A landscape with many valleys, sampled at points; each row gives a point and its height.
A ball rolls from a point to the lowest of its 3 nearest points, and stops where none of them is lower. Distance is the straight distance between rows; heights are no part of it.
z894 h=372: [ 27  16  -2  11  16   0 -77  24]
z699 h=475: [ 46  -5   6 -12  17  16 -63  16]
z358 h=794: [ 13  14  -2  18  17 -32 -70   1]
z241 h=304: [  6 -36  -1 -28 -17   1 -14  -8]
z162 h=422: [-21  29  -6  23   5  12  34  11]
z533 h=278: [ 12 -14  12 -17 -32  50  13  29]
z325 h=368: [23 46  5 12 32 43 40 26]
z82 h=426: [-38 -10  -4   3 -31 -15  21  -9]
z171 h=297: [ 25   0  18 -13 -32  78  20  39]
z191 h=214: [-19  22 -14  13  58 -58  48 -48]
z181 h=526: [-15 -39  -6 -12 -10 -52 -19 -39]
z922 h=227: [-42  26  -9  27   6 -25  41 -10]
z451 h=337: [ 16 -33  -2 -21  -2 -14 -31  -8]
z588 h=433: [45 49 12  3 34 65 39 28]
z617 h=353: [-10 -34  -1 -17 -22  -8  -9 -12]
z634 h=394: [-31 -42  -5  -5 -25 -59 -10 -46]
z582 h=711: [ -9  -4  -4  25  11 -81 -62 -40]
z94 h=447: [ -5  40  -6  15  51 -12  41 -12]
z997 h=386: [-24  33  -4  20   5   3  36   6]
z253 h=665: [-11 -23  -4   2   8 -70 -46 -45]
z229 h=391: [  0  29 -11   7  58 -16  44 -22]
z364 h=627: [ 63  -9   9 -19  18  34 -57  29]
z723 h=406: [34 48 11  5 37 55 40 28]
z622 h=284: [-62  -8 -10  21 -34 -49  25 -27]
z777 h=173: [-45  33 -14  32  14 -41  39 -20]
z876 h=342: [ 31 -29   3 -23   6   2 -44   3]
z926 h=277: [-57   4  -8  21 -22 -34  30 -17]
z6 h=382: [ 54 -28  13 -33   0  43 -32  19]
z916 h=237: [ 11  26  10   6 -10  62  34  33]
z960 h=220: [ 50   4   9  -3  21  23 -70  31]
z158 h=345: [-51 -29  -8   3 -35 -58  11 -42]
z884 h=468: [-23  37 -11  24  22  -9  43  -3]
z834 h=491: [ 42  26   7  16  11  27 -79  44]
z838 h=393: [-14  35 -11  17  43 -22  40 -14]
z501 h=217: [-11 -16   3 -12 -34  26  15  10]
z203 h=288: [ 22 -11  14 -23 -31  64  11  31]
z126 h=309: [-17  35 -11  13  56 -37  44 -28]
z321 h=477: [-27 -27  -2  -7 -29 -18   9 -16]
z38 h=409: [ -2 -39  -2 -21 -13 -22 -22 -20]
z719 h=742: [  2 -10  -7  10  18 -60 -61 -23]
z52 h=333: [-20   8  -2   5 -21  23  25  13]
z917 h=331: [ 29 -29  10 -30 -24  40 -11  17]
z115 h=357: [ 27 -13  -3  -8  13 -15 -57   1]
z562 h=636: [-21 -33  -4   1   0 -79 -36 -54]
z147 h=274: [ -3  16   7   6 -16  41  30  28]
z782 h=434: [-2 43 -2 15 30 13 39 11]
z880 h=255: [  0  -7   8  -9 -31  37  20  21]
z853 h=432: [-23 -27   2 -11 -31  -9   8  -9]
z647 h=377: [ 33 -35   4 -31 -11  23 -28   9]
z170 h=252: [ -2 -26   5 -16 -28  20   4   8]
z174 h=311: [ 42 -30  15 -33 -21  52 -11  23]
z329 h=251: [-61  13 -12  28 -16 -44  35 -28]
z536 h=557: [ -6 -40  -3 -13 -13 -39 -26 -35]
z539 h=286: [-42  20  -6  20 -10 -14  37  -2]
z753 h=325: [-45 -24  -7   4 -32 -46  12 -31]
z717 h=565: [ 57  17  10   3  20  33 -77  45]
z670 h=247: [-35  36 -14  31  38 -43  43 -27]
z172 h=390: [24 42  4  7 37 34 39 14]
z713 h=307: [-37  29  -8  25   0  -7  37   1]
z379 h=362: [ 29  -9   0  -5  19  -8 -64   9]
z585 h=289: [-22  -2  -1   3 -29   7  26   8]
z133 h=588: [ 54 -13  10 -17  16  23 -53  15]
z462 h=329: [ 21 -35   0 -23  -2  -6 -32  -4]
z270 h=773: [  9  -3  -4  11  17 -47 -61 -15]
z3 h=294: [ 34 -16  17 -27 -33  70   2  34]
z780 h=378: [-33 -13  -4  -2 -29  -2  20  -1]
z631 h=318: [ 0 36  2 16 10 38 38 26]
z266 h=287: [  8 -35   2 -26 -17  12  -8   0]
z499 h=414: [-31 -32  -8  -6 -30 -32   3 -27]
z962 h=202: [26 33 13  4 -8 75 34 41]
z906 h=410: [17 39 -2  7 49 16 40  8]
z697 h=189: [-15 -14   1  -8 -31  21  19   7]

Call two points neighbours if one is among the 3 nearest of the other. Go from one point of each pair to the other, from neighbour to neighbour, staying as low as possible. Name the highest point that can't be avoided.
z191, z960: z853
z962, z697: z147
z777, z191: z670
z325, z960: z894

Where does a ball stop that starts at each point below?
z270: z697
z162: z777
z3: z697
z647: z697
z147: z962
z617: z697
